A landscape with many peaks, sampled at points; each row gives a point and its height.
From any point a climber takes the steepest step (rise divided by distance) to one of its 2 nearest points. It stops when none of these is higher. Distance is the straight distance between rows; heights are no part of it.
<291> (h 0.33): [  4   3  22 -21  31  -8 -58  36 -19  17  15  16  28 -10 -34 -21 -40  24
 -51  -7 -31  21 -17]
<120> (h 0.50): [ -2 -26   4  -9  39  -5 -31  55  -5  50  31  25  12  -4 -16 -46 -17 -12
 -47   3  -7  22 -28]
<160> (h 2.76): [ 11  -3  21  22 -17 -25 -10 -49 -17 -10 -30  -9  -6  37  58   7  10 -26
  19 -28  15 -14  10]
<507> (h 6.43): [-34  -5   8   3  25   8   7 -28  22 -47 -23 -12  -1  12   7   8  15 -54
  16 -35   6 -26  -3]
<325> (h 4.68): [-15  45  11  23 -23  28  15 -49  -7 -38 -11 -31 -31 -37  36 -27  -9 -15
  31  -9   7 -18   9]
<76> (h 5.68): [ 24 -53  13  18  29  14  14  15 -24   2  -7  -2  11   0 -11  20  60 -27
 -39  22   1 -31  19]
<59> (h 5.48): [-29  26  23  10  17  28   0 -41  -9 -46   4 -10 -27  -9  31   1  27 -38
  24 -18  19 -44 -14]
<394> (h 6.58): [ 42 -47  21  18  19  -6   4  -6  21 -27 -10 -22  10  -9 -12  35  24 -16
 -41  33   7 -14  31]
<739> (h 5.42): [-37  20  -8 -13  59  -8  20  -7   1 -31   7  -6  -8  36   2  10  54 -34
  37 -29  -5 -28  -8]
<15> (h 7.28): [ 46 -29   3 -27  34 -36  54   6  -1  40   4 -14  47 -22 -35  12   6   6
   2  16 -15  23  13]
<441> (h 3.13): [-10  16  23   2 -14 -21 -12 -70 -46   2 -29 -41   3 -10  34   0  -9 -19
  20 -45  14 -12  -1]
<285> (h 4.14): [-13  -8 -26  -5 -15 -13  45  28  -4   6  24  38  15  -6  17 -15  20  -9
 -19  29 -26  12  21]
<213> (h 2.39): [  6  -3 -14   6  -6 -42 -15 -20   9  -2 -16  21  -5  46  33 -18  30  -6
 -10 -11  14 -11  12]
<701> (h 3.59): [  7  -2  23 -15  49   0   9  -5 -19 -16  -6  36 -52   2  12 -12  27 -33
   7   3  33 -11 -14]
<762> (h 1.61): [ 12  17  24  12   8 -19  -3 -42 -23  36 -56  10  -8   0   0  24 -23  40
  -1 -16  31 -16 -20]
<510> (h 2.12): [-34  48 -43   5  -4  15  -1 -21  -6  12 -17  41   8 -32 -13 -11 -22  18
 -10  -3  11 -20  -6]
<230> (h 3.72): [  1 -35  10  -2  -3 -38 -16 -29 -46  -7  -3 -46  35 -30   8  57 -18  -2
  -3 -23   1  18 -10]
<498> (h 5.54): [ 41 -50  15 -31  12   3 -11  21  20 -11  19  -8   7  15  -1  18  17  11
 -21  30 -16  23  23]
<738> (h 5.02): [-10  47  22  -1 -36   6  44  19  -1  -2  14  40 -29  18  -9  -5   5   7
  21 -10 -16  28  24]
<275> (h 7.15): [-14  20 -26 -28  17  56  11  48   5   9  13   0   2  12 -38  12  15  34
  50  -4 -30 -16 -29]
<396> (h 2.17): [  2 -40  10  18   2  -2 -32  -6  16  18 -43  -9  19   9 -16  36  -5  25
 -76  11  30 -29  -2]
<776> (h 6.37): [ 38  33  13  13  10  -7   5  20  14   5  32   2 -18  17   3 -29  22   4
   2  25 -23   1  11]
<85> (h 2.09): [ -4   5  -7  29 -32  27 -35  51  38  -9  -5  -2 -21  37  -5 -31   8   9
 -34  17 -22 -25  -6]
<813> (h 1.74): [-24  20 -32  15 -12  11 -13  -4 -24 -10  -5  -8  48 -57 -15  12 -42   6
 -11 -21  23   2   1]
<812> (h 1.62): [ -3   0  21  26 -36  44 -40  47  25 -32  -4  22 -51  11  -6 -36 -11 -21
   2  29 -28   4 -13]
<721> (h 4.87): [ 21  23  16 -20  81   0  16  -5   2  13   4 -10 -21  39 -21   5  44  -3
  38  -3  -3 -24 -13]
<637> (h 2.52): [ 19  -8 -16  21  10  -2 -39  16  34   1 -13 -17  12  20  -6  -6   4  21
 -52  22  -4 -39  -4]
<371> (h 4.67): [ 33 -28 -12  -8 -15   7   2   0  41 -32   9 -16  13  15  18  -2  25 -13
  33  15  -8 -14 -19]
<125> (h 4.56): [ 29  12  -5 -34  20  -8  13  -9 -10  11   2  -7  -1 -31 -13   2 -20  21
  46 -10  12  59  -9]
<221> (h 1.75): [ -4  23 -39   5  16 -15  -1 -17  38  -3  21   4   2  -4  23 -66   0 -33
  29  -1   9  -4   9]
<464> (h 3.40): [  6 -20  13 -42 -12  40  22  48  28 -20  -8   8 -36  23 -19  40  26  39
  18  18 -17  19   2]
<699> (h 5.85): [ -4  34 -27   9  -7  22 -32  21   2   4  21 -18  17  12 -18  -9  -9  13
  36 -13 -44 -25 -26]
<650> (h 4.79): [  7 -34   3 -34  10  -9   6  27  23  -2  21  37   7   4   4 -10  15  13
 -38  47 -33  -6 -12]
<732> (h 3.05): [-21   5  15 -22  29  36  -1   5   6 -30 -16  46 -48  12 -12  16  15  11
  25   3  24 -16 -36]
<859> (h 5.47): [ 30  26  17  26   5 -43  19 -21   6 -16   4  -8 -15 -33  13 -37   3 -12
  -2  38  -4  15   6]
<324> (h 2.55): [-37  34 -17  -1  20  20  -7 -30  19 -17 -31  40 -29   6   3   5 -13   9
  -4 -16  25 -31 -18]
<584> (h 4.99): [ 23 -42  32  12  30   2 -36  24 -30  33 -27 -29  15  32 -13   7  34 -18
 -55  10 -14 -21  -9]
<337> (h 1.41): [-12  16 -71  10 -58  35   5  29   1  26   0  -5   5   8 -26   2  -7  10
  36 -12  10   0   3]
<462> (h 7.63): [ 21  13 -12 -19 -36  12 -19  34  13  19 -16  11 -20  49  -9   2 -21  41
   8   1   4  50  31]
<245> (h 2.30): [-47 -14  11 -15  11   4   8  20  -2   3  56  38  12  -5   8 -25 -12 -72
   4 -27   3  17  11]
<16> (h 4.95): [-30  43 -17  -2 -27  25  15  11  27 -21  25  -6 -19  18  -9 -17  14 -13
  34   4 -44 -14 -16]
<518> (h 3.14): [-30 -19  19 -14  -6  44  16  -6   2 -23 -21   1 -29  17   9  28  17   4
  34 -11  -9 -54 -50]
<597> (h 0.89): [ 26 -16   8 -24 -19  -1   8  60  24  28  43  17 -23  -4 -10 -29 -24   9
   0  51 -28  68  17]
<619> (h 4.17): [ 11  54  29  24 -25  18  25 -27 -10 -14  -3   6 -44  -6  16 -19  -6   1
  42 -10  11  14  15]
<209> (h 5.31): [ 21  26   3  -1  -5  10  31 -19 -20   6  -7 -25  -7 -43 -24  48 -40  46
  38  11   8  33   4]
<683> (h 3.06): [ -7 -21   6  -9  -5 -23 -16  -3 -53 -10  26  23  14 -57  14   8 -27   9
 -12   4   7  37   0]
<301> (h 1.72): [-17   3 -69  48 -73  42   5   4  -5  31  -6 -45  -3  -9 -10   4 -38   4
  15  11  32  18  22]
<470> (h 1.96): [ 14   5 -19  22   5 -19 -45  21  -5  25  17  -3  34  13  -1 -12  -7   5
  -6 -20  11  18  23]
<131> (h 2.79): [-26   5 -11  13 -36 -12  -2 -32  24  11 -17 -10  35   6   0  58 -50  47
 -11 -13  16   9  25]
<366> (h 1.89): [ 12 -31  -3   5   6  -7  -8 -25   1  29 -66  11   4  13   9  20  -3  33
 -31   4  33 -41 -35]
<704> (h 3.52): [ -9   6  26 -20  23 -20  22 -52 -42   1 -27 -21   8 -20   8 -25  -6 -51
  14 -40  15  14   8]
<626> (h 4.49): [ 19 -46  35  17  -3 -11   0   1 -28  22 -38 -29  38   7 -21  34   5   2
 -30  -7 -30 -11  -9]
<70> (h 3.39): [  4 -20   3   1   0 -50 -35   2 -62 -10  28 -31  38 -51  -6   9 -11 -21
 -25   1  10  18 -15]
<357> (h 0.67): [  5 -29  16 -46  14  -8   0  68  35  39  29  27  -4  17  -4 -40 -11   3
 -23  13   3  51   9]
<178> (h 2.36): [-16   5 -15  -8  16 -47 -14 -25 -11  11   0  43  -3   6  19  -3  -4 -14
 -50 -14  -1   2  21]
<317> (h 4.22): [-52  36 -14  -2   6  -7  -1  23  42 -19  37  17   6  25  -6 -34  26 -25
   2 -30 -37 -27  -9]
<832> (h 6.10): [  9  39  25  15 -26  -7  -7  24   0  19  -6  49 -34  37   0 -26 -17  19
   2 -12   5  38  40]
<670> (h 1.68): [  8  16   5  18  16 -25 -51  -9 -36  34 -28 -12  11  18  -7  15 -24  15
 -10 -39   6   5  -6]
<37> (h 6.24): [ 39  11  -4  -2  16 -13  57 -23 -11  16   4 -21  17 -43 -29  34  -1  34
   3  31   6  19  18]
<329> (h 3.29): [-12 -38  -1  22 -21 -21 -29 -33   2  -6 -12 -35  42 -29 -12  62 -40  22
 -22 -23  51   2  -6]
<377> (h 3.58): [-39  20 -17 -20  23 -19  -5  35  42 -15  22  10   7  53  -2  -8  41   3
 -20 -11 -13  -8  24]
<779> (h 4.10): [ 21 -58  15  -2 -18  12 -20 -14   2 -38  -1 -26   0  11  44  41   4   8
  11  19 -21 -23 -14]
<376> (h 4.03): [ 24   1  24 -17  44 -13  -2 -21 -30   0  -1   0 -15 -21 -25  -3 -31 -24
  25 -27  18  39 -11]
<114> (h 2.96): [-12  20 -27   2  11 -23 -61  22  27  -4  15   0  22  53   2 -22  17  22
 -63  -3  -9 -27  19]
<35> (h 3.21): [-14 -13 -18 -11 -55  38  27 -45 -21 -20   0 -21  18 -57  36   8 -11   6
  21   8 -14 -20 -10]
<4> (h 2.01): [-45   4 -28 -12   9 -10  18   3  18  20  39  23  13 -25  13 -79 -12 -60
  20 -31  31  15   1]
<240> (h 5.83): [ 40  23 -12 -16  45  23  26  27  15  24  11   1 -25   9 -35  -3  25  37
  58  10   3   2 -20]
<217> (h 2.37): [  5  15 -15  25 -57 -44 -11 -12  -7  20 -15 -11  34  10  11  25 -19  35
 -27 -13  -6   9  42]
<311> (h 1.22): [ 21 -18  11  -1 -17  25 -11  52  39 -21  11  10 -39  14 -20 -31 -17 -16
   8  21 -18  56  -3]
<803> (h 4.08): [  7 -25  15 -10 -10  19  12  16  59 -39 -18 -14 -26  31  -6  17  24   4
  13  16 -20  -9 -10]
<234> (h 2.72): [-23 -20  -4 -22   1 -39 -19 -12 -11   2  39  49  -1 -30  32 -30 -15 -20
 -28  17   4  31   9]
<109> (h 4.76): [  5  30   4   7  40 -26  57 -28  11  -7  18  19 -13 -21   8 -14  29 -17
  -7  24  15  -9  25]
<574> (h 2.82): [-26  19 -32  12 -71  50  37 -28  11 -13  -1 -49  -4 -20   9  -1 -16   5
  42  19 -15 -27  -5]
<154> (h 4.09): [  3  -1  28  14  66  -5  36 -23 -38  10  16  16 -26 -17  -2  -3  50 -47
 -13   8  36 -12   7]
<663> (h 3.62): [ -8 -41   8 -12 -19  39  -3 -20 -19 -30 -11   2  -2 -32  31  10   1 -10
  12   4  -9 -19 -33]
<137> (h 2.02): [-11  29 -38  47 -78  -4  11   0 -20  27  -1 -29  34 -15   6   6 -32  32
  -4   5  -2  -7  20]
<837> (h 4.07): [ 14 -51  27   5 -28  -3  26 -22 -42  14 -24 -44  39 -31  -2  45 -16  16
  -2  -5   1  -7 -15]

For each start below, name the point where the climber stops.
<329> -> <394>
<4> -> <394>
<120> -> <275>
<178> -> <394>
<160> -> <15>
<366> -> <275>
